Points, in no order, along strands that fork, close into loops and pass close to each other.
(in the rows, 100 means zero)
Points whose rows are less than 72.4 apart are linked; no others are. Some points are linked to none.
q853: |  96 | 111 | 101 | 126 |  65 | 145 | 116 | 116 | 137 |  87 |  70 | 110 | 102 | 116 |  91 |  94 | 100 |  76 |  87 | 104 | 126 |  37 | 120 |  93 |  76 |
q711: |  95 | 128 |  69 |  95 |  79 | 126 | 122 | 111 | 114 |  78 |  92 | 103 | 141 | 126 |  83 | 105 | 130 |  79 |  75 |  82 | 139 |  77 |  73 | 106 | 120 |
q80: | 105 | 102 | 120 | 114 |  98 | 103 | 122 |  84 |  47 |  80 | 143 |  74 |  98 |  76 |  68 |  93 | 146 | 109 | 107 | 129 | 114 | 112 | 142 |  66 |  84 |
q980: |  90 | 111 | 116 | 130 |  61 | 137 | 115 | 123 | 121 | 103 |  67 | 116 | 100 |  89 |  89 |  82 |  91 |  89 |  97 |  97 | 128 |  45 | 147 |  94 |  65 |
q653: | 104 |  70 |  93 |  93 | 115 |  85 | 104 |  90 | 105 |  75 |  90 | 106 | 136 | 122 | 135 | 108 |  93 |  92 |  85 | 115 | 101 | 120 |  81 | 107 | 124 |
q561: | 101 | 112 | 108 | 111 |  66 | 111 | 105 | 125 | 101 | 117 |  66 | 129 |  86 |  82 |  95 | 101 |  87 |  95 | 107 | 108 | 129 |  75 | 160 |  88 |  67 |
q124: |  91 | 139 | 105 | 120 |  45 | 116 | 125 | 124 | 105 |  95 |  56 |  91 | 100 |  90 | 111 |  99 | 114 |  91 |  98 | 131 | 128 |  67 | 122 | 106 |  79 |
q826: |  81 | 143 |  81 |  98 |  63 |  89 | 113 | 104 | 116 |  83 |  45 | 103 | 110 | 111 | 109 | 135 | 108 |  96 |  94 |  98 | 115 |  75 |  49 | 112 |  88 |
q19: |  93 |  59 | 100 |  94 | 100 |  62 |  96 |  94 | 138 |  97 |  58 | 117 | 113 |  98 | 118 | 119 |  64 | 109 | 119 | 110 |  76 |  92 |  90 | 100 |  55 |
q40: |  88 |  55 |  89 |  94 | 117 |  76 | 105 |  94 | 108 | 113 | 101 | 107 | 122 |  78 | 137 |  96 |  83 | 114 | 123 | 110 |  62 | 128 | 114 | 106 |  96 |
q822: |  94 |  87 | 121 | 107 | 109 | 133 | 115 | 103 |  62 | 111 | 176 |  73 |  89 |  84 |  86 |  68 | 112 | 125 |  99 | 103 |  92 |  93 | 140 |  87 | 131 |
q272: | 101 |  62 |  87 | 100 | 143 |  78 |  73 |  79 | 130 | 107 |  59 |  98 | 108 | 109 | 125 |  73 |  63 |  93 | 103 | 114 |  52 | 128 |  74 | 109 | 116 |
q800: | 108 |  91 | 108 | 106 |  84 | 133 |  89 | 124 | 130 | 128 |  92 | 107 |  99 |  97 |  77 |  86 |  73 | 121 |  91 |  69 | 123 |  61 | 112 | 113 | 103 |
q539: | 100 |  85 | 102 | 102 | 101 |  77 |  98 |  82 | 127 |  83 |  49 | 123 |  86 | 124 | 111 | 149 |  81 |  97 | 111 | 101 |  81 |  63 |  68 |  83 |  46 |
q465: |  96 |  50 |  93 |  89 | 115 |  69 |  95 |  94 | 131 | 101 |  69 | 111 | 125 |  87 | 128 |  97 |  72 | 114 | 121 | 101 |  54 | 115 | 108 | 102 |  87 |
q200: | 107 | 103 | 117 |  93 | 131 | 129 | 103 | 113 |  66 | 128 | 149 |  82 |  73 |  79 | 103 |  71 |  94 | 128 | 105 |  92 |  92 |  93 | 125 |  97 | 147 |
q601: | 109 |  98 |  99 |  87 | 126 | 101 |  67 | 106 |  89 | 120 |  96 |  92 |  70 | 103 | 109 |  69 |  77 | 106 | 110 |  97 |  77 | 133 |  78 | 119 | 155 |
q781: |  89 | 101 | 115 | 101 | 108 | 105 | 109 | 106 |  37 |  95 | 136 |  77 | 109 |  72 | 101 | 114 | 122 | 142 | 113 | 122 |  94 | 107 | 111 | 115 | 117 |
q586: | 115 |  82 |  93 |  93 | 119 |  94 | 100 | 108 |  88 | 133 | 129 | 112 |  78 |  90 | 134 |  85 |  96 |  84 |  99 | 121 |  94 | 115 | 157 |  93 | 113 |
q529: |  96 |  99 | 115 | 125 | 100 |  64 | 105 | 109 | 110 |  94 |  52 | 103 | 119 |  83 | 104 | 129 |  83 | 118 | 104 | 132 | 121 |  90 |  90 | 109 |  85 |
q761: | 101 |  84 | 104 | 113 |  75 | 114 | 125 | 119 |  93 |  89 | 138 |  74 | 124 | 106 |  80 |  92 | 117 |  94 |  87 | 113 | 122 |  87 | 147 |  78 | 128 |
q501: | 120 |  84 | 118 | 118 |  99 | 124 | 108 | 119 | 102 |  95 | 122 |  91 | 114 | 103 |  80 |  75 |  91 |  92 |  79 | 107 | 124 |  86 | 139 |  96 | 142 |
q392: | 100 | 108 | 102 |  84 | 100 | 103 | 117 | 143 |  84 | 142 | 106 | 113 |  88 |  63 |  93 |  84 |  83 | 125 |  97 |  73 | 115 | 101 | 138 | 101 | 111 |
q13: |  87 | 129 |  97 | 124 |  63 |  94 | 109 | 124 |  78 | 112 |  57 | 102 | 107 |  54 | 105 | 114 | 108 | 110 | 110 | 134 | 116 | 100 | 133 | 120 |  69 |
q416: |  95 |  84 | 132 |  98 | 133 | 111 | 135 |  79 |  51 |  65 | 138 |  56 | 123 | 110 | 122 | 105 | 126 |  99 |  99 | 127 | 102 | 101 |  96 |  66 | 121 |
q33: |  91 | 122 |  82 |  94 |  67 |  85 |  95 | 104 | 109 |  89 |  66 | 107 | 105 | 124 |  91 | 123 | 106 | 102 |  98 |  94 | 109 |  91 |  47 | 125 | 109 |
q434: | 108 |  77 |  93 | 109 |  98 | 110 | 114 | 115 | 103 | 131 | 139 | 103 |  89 | 101 | 106 |  82 | 104 |  89 |  90 | 101 | 108 |  97 | 163 |  87 | 110 |
q680: |  77 |  67 |  82 |  81 | 105 |  89 | 125 |  87 |  86 |  72 | 105 |  84 | 156 |  91 | 112 | 115 |  99 | 122 | 108 | 116 |  76 | 112 |  71 | 110 | 116 |
q556: |  91 |  97 |  89 | 113 |  82 | 109 | 137 | 108 |  96 |  85 | 127 |  69 | 126 |  86 |  61 |  92 | 141 |  77 |  89 | 124 | 120 |  88 | 153 |  63 |  95 |
q442: | 120 | 123 |  97 | 108 |  87 | 151 |  91 |  87 | 144 |  89 |  86 | 138 |  82 | 147 |  76 | 118 |  94 |  83 |  80 |  47 | 102 |  71 |  81 | 116 |  59 |
q530: | 129 |  83 | 101 | 119 | 102 | 146 |  85 |  97 | 153 |  94 | 115 | 117 | 115 | 140 |  86 |  75 |  91 |  83 |  51 |  56 | 119 | 103 | 108 | 128 | 101 |
q723: |  96 | 138 | 118 | 122 |  86 |  84 | 107 | 105 | 127 |  95 |  50 |  99 |  84 |  97 | 102 | 131 |  88 |  97 | 109 | 114 | 115 |  59 |  65 |  95 |  63 |
q247: |  86 | 129 | 114 | 124 |  74 |  69 | 108 | 113 | 109 |  97 |  34 |  93 | 103 |  78 | 106 | 127 |  90 | 110 | 111 | 139 | 118 |  77 |  89 | 107 |  69 |
q974: | 100 |  66 |  89 |  98 | 146 |  90 | 102 |  76 |  95 | 112 | 119 |  99 |  93 | 104 | 150 |  86 |  93 |  78 | 104 | 135 |  70 | 125 | 113 |  97 | 119 |
q44: | 103 | 135 |  94 |  92 |  95 |  99 |  59 |  92 | 126 | 103 |  80 | 128 |  54 | 127 |  82 | 137 |  84 |  85 | 117 |  56 |  75 |  68 |  53 |  91 |  58 |
q66: |  93 |  92 | 109 |  94 | 103 |  94 | 132 |  97 |  58 |  66 | 130 |  81 | 136 |  97 | 107 | 107 | 133 | 101 |  96 | 128 | 109 | 101 |  91 |  81 | 119 |
q570: | 108 |  95 |  74 |  87 | 130 |  90 |  53 |  74 | 125 |  98 |  72 | 111 |  84 | 131 | 117 |  85 |  88 |  76 |  83 |  88 |  71 | 146 |  65 | 123 | 131 |
q950: | 104 | 121 |  92 |  95 |  97 | 121 |  95 | 109 | 109 |  91 |  69 | 140 |  35 | 104 |  91 | 120 |  82 |  92 | 111 |  73 |  87 |  29 |  65 |  84 |  55 |
q426: |  96 |  83 | 102 |  86 | 116 |  86 |  78 | 120 |  81 | 118 | 105 |  96 |  82 |  86 | 115 |  90 |  91 | 133 | 112 | 108 |  89 | 121 |  92 | 113 | 136 |
q516: | 113 | 103 |  97 |  96 |  94 | 150 |  76 |  97 | 160 | 114 | 102 | 139 |  78 | 146 |  86 |  93 |  84 | 101 |  81 |  39 |  99 |  81 |  91 | 132 |  76 |
q97: |  86 |  82 | 103 | 119 | 101 |  88 | 126 |  74 |  58 |  68 | 122 |  82 | 147 |  56 | 102 | 113 | 124 | 135 | 113 | 138 |  83 | 122 | 114 | 101 |  73 |
q678: | 100 |  91 |  87 |  91 |  88 |  64 |  89 |  88 | 121 |  83 |  72 | 103 | 114 | 116 | 101 | 116 |  85 | 102 | 104 |  98 |  96 | 115 |  50 | 117 | 101 |
q72: | 123 | 147 | 105 | 105 | 125 | 101 |  79 |  75 | 142 |  73 |  85 | 123 |  72 | 132 |  76 | 146 | 117 |  58 |  76 |  39 |  73 | 110 |  72 | 103 |  51 |
q507: |  85 | 120 |  97 | 113 |  92 | 111 | 112 | 117 |  43 | 106 | 146 |  76 |  95 |  57 |  92 |  99 | 133 | 138 | 112 | 122 | 104 | 105 | 141 | 103 |  99 |
q47: | 112 |  89 | 125 | 121 | 120 | 104 | 107 | 100 |  63 |  96 | 146 |  87 | 103 |  91 | 109 |  93 | 111 | 109 |  99 | 135 | 112 | 110 | 134 |  90 | 134 |
q8: | 100 |  97 | 109 | 114 |  97 | 103 | 135 |  98 |  65 |  81 | 154 |  57 | 109 |  91 |  56 |  86 | 155 |  94 |  96 | 117 | 110 | 104 | 143 |  61 |  98 |
q768: | 105 |  95 | 125 | 116 |  97 | 150 | 110 | 109 |  75 |  84 | 151 |  69 | 122 | 112 |  76 |  75 | 115 | 110 |  87 |  91 | 110 |  91 | 106 |  81 | 151 |
q773: |  86 |  98 |  77 |  83 |  78 | 132 | 120 | 139 | 102 | 140 | 116 | 125 |  90 |  84 | 104 |  90 |  93 |  90 | 109 |  76 | 116 |  75 | 166 |  84 |  67 |
q226: | 108 | 100 | 101 |  92 | 108 |  63 |  70 |  68 | 127 |  80 |  62 | 104 | 116 | 127 |  90 | 113 |  93 |  89 |  94 |  81 |  97 | 135 |  38 | 108 | 103 |
q747: | 111 | 104 | 103 | 119 | 102 |  91 | 105 |  77 |  44 |  97 | 141 |  89 | 107 |  61 |  87 | 106 | 138 | 111 | 111 | 143 | 122 | 135 | 145 |  84 |  74 |
q237: | 114 | 111 | 105 |  89 | 126 | 130 |  64 | 112 | 115 | 123 |  99 | 104 |  70 | 113 |  97 |  65 |  76 |  96 |  91 |  93 |  86 | 121 |  80 | 120 | 154 |
q135: | 102 | 118 | 114 |  83 | 129 | 103 |  66 |  73 |  97 |  72 |  77 | 100 | 106 | 119 | 105 |  79 | 105 |  87 |  99 |  89 |  85 | 160 |  47 | 119 | 152 |
q907: |  97 |  92 | 124 |  89 | 120 |  96 | 128 |  61 |  53 |  87 | 157 |  73 |  74 | 103 | 110 |  79 | 125 |  99 | 105 | 137 |  94 | 116 | 120 |  78 |  99 |
q884: | 127 |  78 | 124 | 114 | 140 |  88 |  86 | 104 | 112 |  97 |  80 | 101 |  96 | 108 | 121 |  89 |  72 |  99 |  89 | 124 | 103 | 118 |  88 | 112 | 133 |
q454: | 118 |  83 | 117 | 114 | 110 |  65 |  97 | 109 | 106 |  92 |  67 | 113 | 116 |  93 | 109 | 121 |  81 | 111 | 101 | 127 | 114 | 104 | 113 | 113 | 101 |
q443: | 112 | 135 | 100 |  99 | 110 |  99 |  58 |  66 | 136 |  90 |  91 | 120 |  54 | 134 |  70 | 144 | 103 |  62 |  97 |  41 |  70 |  94 |  51 |  95 |  50 |
q649: |  85 |  87 | 109 | 103 | 113 |  84 | 131 |  57 |  51 |  70 | 145 |  83 | 121 |  62 | 103 |  95 | 116 | 137 | 120 | 140 |  75 | 130 | 111 |  91 |  71 |
q335: |  76 | 108 |  76 | 100 |  89 |  87 | 110 | 101 |  48 | 129 | 128 |  99 | 102 |  37 | 107 | 102 | 121 | 116 | 117 | 112 | 106 | 131 | 131 |  98 |  59 |
q720: |  90 |  79 | 117 |  93 | 109 |  82 | 136 |  52 |  63 |  76 | 149 |  81 | 109 |  83 | 109 |  96 | 132 | 103 | 102 | 145 |  96 | 117 | 116 |  79 |  89 |
q21: |  84 | 102 |  74 |  91 |  74 | 105 | 116 | 119 |  91 | 136 | 129 | 115 |  85 |  70 | 112 |  96 | 113 |  83 | 110 | 100 | 112 |  97 | 170 |  72 |  59 |
q698: |  83 | 117 |  93 |  79 |  69 |  95 | 101 | 136 |  92 | 137 |  73 | 119 |  74 |  74 | 117 | 108 |  90 | 115 | 120 |  74 | 102 |  77 | 123 |  98 |  79 |
q591: | 105 |  81 |  88 | 108 |  95 | 107 | 123 | 101 | 108 | 117 | 159 |  83 |  94 |  90 |  76 |  75 | 120 |  81 |  99 |  96 | 101 |  92 | 178 |  66 |  89 |
q748: | 124 | 120 |  97 |  92 |  96 | 106 |  77 |  93 | 143 |  95 |  88 | 124 |  76 | 139 |  82 | 116 |  88 |  85 |  92 |  54 | 102 | 104 |  67 | 128 |  96 |
q208: |  90 |  70 |  80 |  81 | 116 |  71 |  75 | 112 | 109 | 128 |  84 | 110 |  84 | 111 | 121 |  87 |  66 | 101 | 111 |  82 |  72 | 115 |  74 | 109 | 115 |
q575: | 139 |  95 | 117 | 114 | 112 | 125 |  87 | 116 | 125 |  92 | 109 | 108 | 106 | 124 |  88 |  77 |  81 |  93 |  65 |  95 | 122 |  93 | 108 | 114 | 139 |
q300: |  97 |  99 | 107 | 110 | 113 | 119 | 118 | 103 |  63 | 119 | 171 |  73 |  74 |  59 |  63 |  55 | 122 | 135 | 101 |  85 | 112 | 106 | 149 |  75 |  80 |
q246: | 120 | 102 |  92 |  80 | 104 |  89 |  65 |  93 | 129 | 104 |  88 | 114 |  84 | 138 | 100 |  98 |  92 |  92 |  85 |  73 |  92 | 129 |  69 | 130 | 128 |
q274: |  94 | 148 | 105 | 121 |  58 | 124 | 131 | 113 | 121 |  83 |  47 | 104 | 101 | 112 | 109 |  95 | 108 |  79 |  89 | 111 | 125 |  47 |  94 |  96 |  73 |
q778: | 115 | 136 |  87 |  94 |  78 | 130 |  75 |  87 | 135 |  97 |  83 | 130 |  53 | 137 |  77 | 121 | 104 |  87 |  98 |  48 |  85 |  58 |  65 | 113 |  53 |
q532: | 103 |  86 |  95 |  91 | 120 | 110 | 131 |  80 |  84 |  83 | 155 |  76 | 101 | 121 | 107 |  96 | 127 |  71 |  86 | 123 |  97 | 104 | 114 |  71 | 131 |
q184: | 104 |  96 | 108 |  97 | 102 |  98 |  89 | 131 |  80 | 138 | 108 |  95 |  83 |  70 |  96 |  86 |  82 | 140 | 103 |  91 | 111 | 101 | 115 | 114 | 129 |
q65: |  95 |  82 | 108 | 100 | 107 |  56 |  58 |  76 | 136 | 115 |  69 | 105 |  95 | 114 | 102 | 108 |  65 |  94 | 112 |  67 |  79 |  96 |  42 |  92 |  66 |
q384: |  98 | 115 |  87 |  79 |  85 |  99 |  99 | 100 |  88 |  76 | 104 |  99 | 126 | 120 |  96 | 113 | 123 | 110 |  94 |  84 | 108 | 119 |  55 | 127 | 151 |
q166: | 128 |  97 | 114 | 112 | 146 | 120 |  77 |  91 |  97 |  93 |  85 |  95 |  99 | 124 | 116 |  85 |  79 |  88 |  86 | 128 | 105 | 115 |  85 | 102 | 159 |
q757: |  83 | 108 |  94 | 122 |  73 |  82 | 101 | 100 |  83 | 106 |  69 | 108 | 126 |  48 | 114 | 113 | 105 | 109 | 118 | 135 | 113 | 120 | 129 | 104 |  61 |
q623: |  98 | 103 |  76 | 101 |  79 | 103 | 120 |  96 |  93 | 136 | 156 |  97 |  87 |  74 |  76 |  81 | 127 |  81 | 109 |  99 | 122 | 116 | 163 |  64 |  64 |
q506: | 105 |  81 |  88 | 100 | 140 |  77 |  43 |  68 | 137 | 111 |  55 |  96 |  91 | 127 | 109 |  79 |  72 |  75 |  95 |  95 |  66 | 131 |  51 | 113 |  99 |
q874: |  87 | 133 |  99 |  98 |  73 |  67 |  64 | 101 | 124 | 130 |  69 |  89 |  73 | 104 |  74 | 128 |  86 | 102 | 120 |  74 |  90 |  81 |  43 | 103 |  74 |
q165: |  91 |  64 |  95 |  98 | 135 |  88 | 115 |  64 |  94 | 101 | 123 |  99 | 110 |  75 | 137 |  90 |  87 | 106 | 114 | 139 |  64 | 127 | 114 |  99 | 110 |
q736: | 113 |  97 | 107 |  88 | 117 |  57 |  44 |  82 | 139 | 115 |  66 | 111 |  72 | 136 |  97 | 112 |  77 |  80 | 103 |  64 |  73 | 116 |  51 |  96 |  70 |
q613: | 114 |  75 | 116 | 112 | 124 |  85 | 116 |  89 |  80 |  84 | 110 | 100 | 124 |  81 | 129 | 104 | 102 | 100 |  94 | 142 | 106 | 115 | 136 | 100 | 123 |
q919: |  89 | 112 | 103 | 112 |  86 |  81 |  95 |  92 | 129 |  85 |  53 | 110 |  90 | 112 | 107 | 142 |  78 |  82 | 113 | 104 |  99 |  62 |  50 |  93 |  50 |
q177: | 114 |  92 | 112 |  94 | 131 | 134 | 128 |  95 |  80 |  71 | 152 |  61 | 116 | 137 | 100 |  74 | 135 |  70 |  87 | 110 | 101 |  98 | 100 |  59 | 143 |
q114: |  86 |  80 |  96 |  78 |  83 |  64 |  81 | 119 | 106 | 135 |  70 | 105 |  84 |  89 | 111 | 107 |  75 | 115 | 116 |  83 |  87 | 108 |  87 | 114 | 101 |
q596: |  92 |  92 |  95 |  83 | 104 |  94 | 122 |  94 |  68 |  64 | 120 |  80 | 147 | 100 | 115 | 116 | 119 | 105 | 100 | 113 | 104 | 109 |  63 | 100 | 131 |
q658: |  98 |  90 | 135 | 109 | 117 | 125 | 121 |  89 |  63 | 107 | 175 |  65 |  80 |  78 |  59 |  58 | 128 | 123 | 109 |  98 | 108 | 106 | 149 |  61 |  99 |
q89: |  90 | 108 |  88 |  80 |  86 |  84 | 119 | 150 |  80 | 139 |  86 | 115 |  79 |  64 | 109 | 104 |  78 | 118 | 107 |  71 | 112 | 107 | 143 |  95 |  92 |
q93: | 104 |  80 |  87 |  92 | 139 |  95 | 107 |  85 |  91 | 120 | 137 |  94 |  73 | 101 | 134 |  73 |  98 |  69 |  93 | 120 |  80 | 109 | 139 |  87 | 126 |
q133: | 108 | 137 |  76 |  79 | 104 | 101 | 107 |  94 | 117 |  68 |  78 | 133 | 132 | 134 |  88 | 119 | 131 |  70 |  77 |  58 | 131 | 115 |  61 | 123 | 107 |
q646: | 120 |  95 |  97 |  92 | 113 | 133 | 104 |  99 |  96 | 100 | 143 |  89 | 108 | 128 |  99 |  87 | 109 |  90 |  86 | 102 |  93 | 109 | 101 | 106 | 156 |
q538: |  81 | 117 |  88 |  78 |  77 |  83 |  90 | 128 | 110 | 139 |  63 | 117 |  71 |  83 |  97 | 113 |  82 | 120 | 121 |  77 |  99 |  78 |  83 | 100 |  80 |
q29: | 103 | 102 |  99 |  84 | 107 |  96 |  85 |  91 |  82 |  78 | 102 |  96 | 114 | 120 | 102 | 107 | 101 | 104 | 101 |  96 |  92 | 135 |  49 | 124 | 155 |
q42: |  92 | 154 |  78 |  97 |  69 | 113 | 124 | 117 | 123 |  79 |  61 | 101 | 123 | 120 |  97 | 114 | 126 |  83 |  81 |  91 | 139 |  80 |  55 | 112 | 105 |
q573: |  89 |  99 |  95 | 106 |  67 | 104 | 114 | 118 | 103 | 113 | 106 | 109 | 111 |  90 | 105 | 114 | 112 |  81 | 103 | 121 | 119 |  84 | 154 |  95 | 101 |
q294: | 106 | 127 |  96 |  97 |  75 | 116 |  96 | 122 | 124 | 112 |  72 | 133 |  56 | 114 |  94 | 113 |  85 |  95 | 118 |  79 | 101 |  43 |  80 | 102 |  58 |
q34: | 134 | 140 |  98 |  97 | 119 | 123 |  90 |  82 | 146 |  73 |  83 | 132 |  89 | 153 |  88 | 120 | 117 |  70 |  55 |  44 |  93 | 110 |  87 | 124 |  67 |
q415: |  77 | 115 |  82 |  78 |  62 | 128 | 118 | 136 |  96 | 123 |  83 | 129 |  74 |  82 | 119 | 103 |  96 | 102 | 115 |  87 | 101 |  64 | 138 |  89 |  72 |
q706: | 122 | 122 |  89 |  77 | 121 | 115 | 106 | 105 | 113 |  65 |  97 | 123 | 140 | 137 |  84 |  96 | 133 |  73 |  70 |  67 | 145 | 117 |  72 | 113 | 123 |
q972: | 117 | 136 | 112 | 107 |  88 | 112 |  95 | 100 | 122 |  80 |  90 | 100 | 116 | 125 |  62 | 105 |  95 | 109 |  73 |  82 | 136 | 100 |  69 | 128 | 123 |
q333: | 104 |  91 | 107 |  97 | 122 | 147 |  87 | 122 |  98 | 129 | 129 |  91 |  73 | 102 |  98 |  60 |  79 | 115 |  99 |  82 |  93 | 108 | 103 | 108 | 151 |
q897: | 108 | 134 | 105 | 105 |  82 |  90 |  78 | 110 | 139 | 112 |  85 | 106 |  67 | 116 |  67 | 121 |  88 | 101 | 107 |  66 | 109 |  87 |  52 | 121 |  94 |
q310: |  60 |  75 |  78 |  91 |  85 |  73 | 112 |  89 |  86 | 110 | 106 |  87 | 134 |  51 | 116 | 111 | 107 | 126 | 132 | 123 |  71 | 112 | 110 | 113 |  70 |
q762: |  82 |  90 | 123 |  99 | 120 |  87 | 108 |  85 |  37 | 100 | 138 |  76 |  86 |  70 | 119 |  99 | 108 | 143 | 122 | 123 |  70 | 118 | 102 |  99 | 104 |
q50: |  98 |  84 | 114 |  87 | 138 | 111 | 128 |  58 |  64 |  90 | 148 |  64 |  83 | 118 | 121 |  72 | 114 |  76 |  96 | 140 |  89 | 108 | 109 |  67 | 114 |
q940: |  89 | 130 | 100 | 121 |  61 | 107 | 107 | 126 |  77 | 109 |  84 |  83 | 107 |  77 |  99 |  99 | 109 | 118 | 100 | 131 | 117 |  85 | 129 | 113 |  95 |
q851: |  86 |  76 | 111 | 101 |  93 |  52 |  67 |  88 | 133 | 110 |  58 |  92 | 100 |  95 |  87 | 113 |  66 | 115 | 126 |  85 |  73 |  65 |  51 |  83 |  60 |
q806: | 107 | 108 |  85 |  86 | 103 | 133 | 112 | 109 | 101 |  75 | 119 |  99 | 152 | 132 |  79 |  86 | 134 |  77 |  71 |  67 | 141 |  93 |  77 |  94 | 140 |
q975: | 125 | 120 |  95 | 101 |  92 | 138 |  81 |  91 | 149 |  98 | 103 | 119 | 100 | 137 |  84 |  92 |  85 |  81 |  65 |  48 | 111 | 105 |  87 | 136 | 100 |
q362: | 115 |  89 | 109 | 117 |  96 | 147 |  89 | 104 | 137 |  95 | 115 | 106 | 122 | 126 |  74 |  75 |  80 | 101 |  71 |  76 | 128 |  88 | 101 | 114 | 121 |
q819: | 102 |  64 | 106 |  96 | 122 |  86 |  79 |  85 |  92 |  91 |  92 |  86 | 115 |  91 | 117 |  97 |  77 | 116 | 115 | 113 |  57 | 127 |  69 | 110 | 133 |
q777: |  99 | 117 |  82 |  92 |  58 | 115 |  98 | 120 | 131 | 110 |  80 | 121 |  83 | 127 |  97 | 121 |  89 |  91 |  98 |  81 | 111 |  59 |  93 | 112 |  90 |
q85: |  93 | 105 |  84 | 111 |  63 | 100 | 128 | 110 |  81 | 101 | 116 |  84 | 119 |  81 |  84 | 107 | 140 |  84 |  96 | 133 | 119 |  90 | 153 |  81 |  88 |
q887: |  93 | 118 |  97 |  93 |  93 |  69 |  63 |  95 | 124 | 124 |  72 | 112 |  55 | 115 |  89 | 132 |  78 |  97 | 126 |  66 |  89 |  63 |  44 |  83 |  63 |
q266: |  65 |  77 |  74 |  89 |  73 |  75 | 113 | 100 |  94 |  89 |  95 |  97 | 134 |  72 | 123 | 125 | 100 | 118 | 115 | 120 |  75 | 109 |  86 | 118 |  94 |
q660: | 116 |  88 | 116 | 110 | 112 |  80 |  91 | 109 |  97 |  98 |  99 | 104 | 105 | 103 | 112 | 101 |  84 | 107 |  92 | 131 | 114 | 108 | 115 | 113 | 129 |
q92: |  80 |  78 | 100 |  95 |  89 |  52 |  89 |  94 | 123 | 113 |  48 | 108 | 104 |  74 | 105 | 104 |  73 | 122 | 125 |  93 |  82 |  84 |  84 |  94 |  57 |
q395: | 112 | 102 | 100 | 109 |  81 | 113 | 106 | 123 | 117 | 107 |  92 | 109 | 108 | 122 | 106 | 107 |  96 |  91 |  87 | 108 | 122 |  74 | 127 | 103 | 115 |
q182: | 107 |  92 | 127 |  91 | 121 | 125 | 143 |  99 |  57 |  63 | 151 |  55 | 120 | 116 |  87 |  94 | 149 |  93 |  91 | 108 | 107 |  90 | 102 |  48 | 125 |
q155: | 114 | 100 | 102 |  81 | 111 |  98 |  85 | 142 | 118 | 131 |  96 | 105 |  66 |  88 | 100 |  82 |  63 | 123 |  97 |  77 | 107 | 107 |  92 | 112 | 133 |
q95: |  92 |  90 |  90 | 119 |  80 |  79 | 113 |  93 |  84 |  91 |  93 | 105 | 137 |  60 | 116 | 120 | 109 | 103 | 105 | 137 | 111 | 110 | 132 |  99 |  85 |
q52: |  90 | 119 | 107 | 108 | 105 | 117 | 107 | 112 |  34 | 115 | 166 |  84 |  79 |  54 |  64 |  82 | 131 | 143 | 105 |  99 | 111 | 106 | 145 |  93 |  83 |
q84: |  82 |  90 | 114 |  89 | 123 |  89 |  92 | 102 |  56 | 109 | 118 |  75 |  97 |  78 | 116 |  95 | 100 | 139 | 123 | 111 |  68 | 131 |  81 | 106 | 133 |
q844: |  74 | 101 |  97 | 100 |  71 |  87 | 101 | 107 |  96 | 102 |  46 | 132 |  94 |  70 | 122 | 118 |  82 | 101 | 130 | 113 |  90 |  82 | 112 |  96 |  47 |
q861: | 111 |  70 |  77 | 104 | 136 |  94 |  82 |  93 | 122 | 105 |  78 | 112 | 101 | 142 | 145 | 102 |  84 |  67 |  82 | 106 |  74 | 120 |  94 | 115 | 103 |
q67: |  95 |  95 |  92 | 125 |  91 |  81 | 112 |  84 |  58 |  90 | 125 |  99 | 134 |  61 | 100 | 114 | 129 |  97 | 106 | 148 | 120 | 130 | 144 |  82 |  87 |
q535: | 108 | 109 | 108 |  86 | 139 |  74 |  69 |  66 | 106 |  57 |  65 | 102 | 117 | 120 |  86 |  87 |  96 |  86 |  87 |  84 |  94 | 156 |  33 | 112 | 125 |
q212: |  89 |  59 | 104 |  95 | 128 |  72 |  76 |  78 | 118 | 104 |  73 |  86 | 119 |  94 | 110 |  68 |  62 | 111 | 123 | 108 |  52 | 129 |  71 | 100 | 123 |

A fork is a point with three links, a tip a point with one. Leave the first point through the second and follow the links. Name the first fork or tip that comes.
q19; q465 => q698
q226; q678 => q133
q539; q919 => q660
q237; q333 => q426
q133; q706 => q384
q177; q182 => q310
q819; q212 => q748
q680; q596 => q97
q698; q415 => q736

A tip is a point with one link. Name the tips that can be reached along the links from each point below, in the order of the rows.
q613 => q539, q47, q166
q538 => q208, q736, q155
q575 => q561, q34, q819, q395
q182 => q97, q310
q33 => q384, q133
q294 => q950, q777

How many points has the smallest loop of links through each point below? Write - if it is on no loop.
q237 => 13
q887 => 9
q623 => -
q723 => -
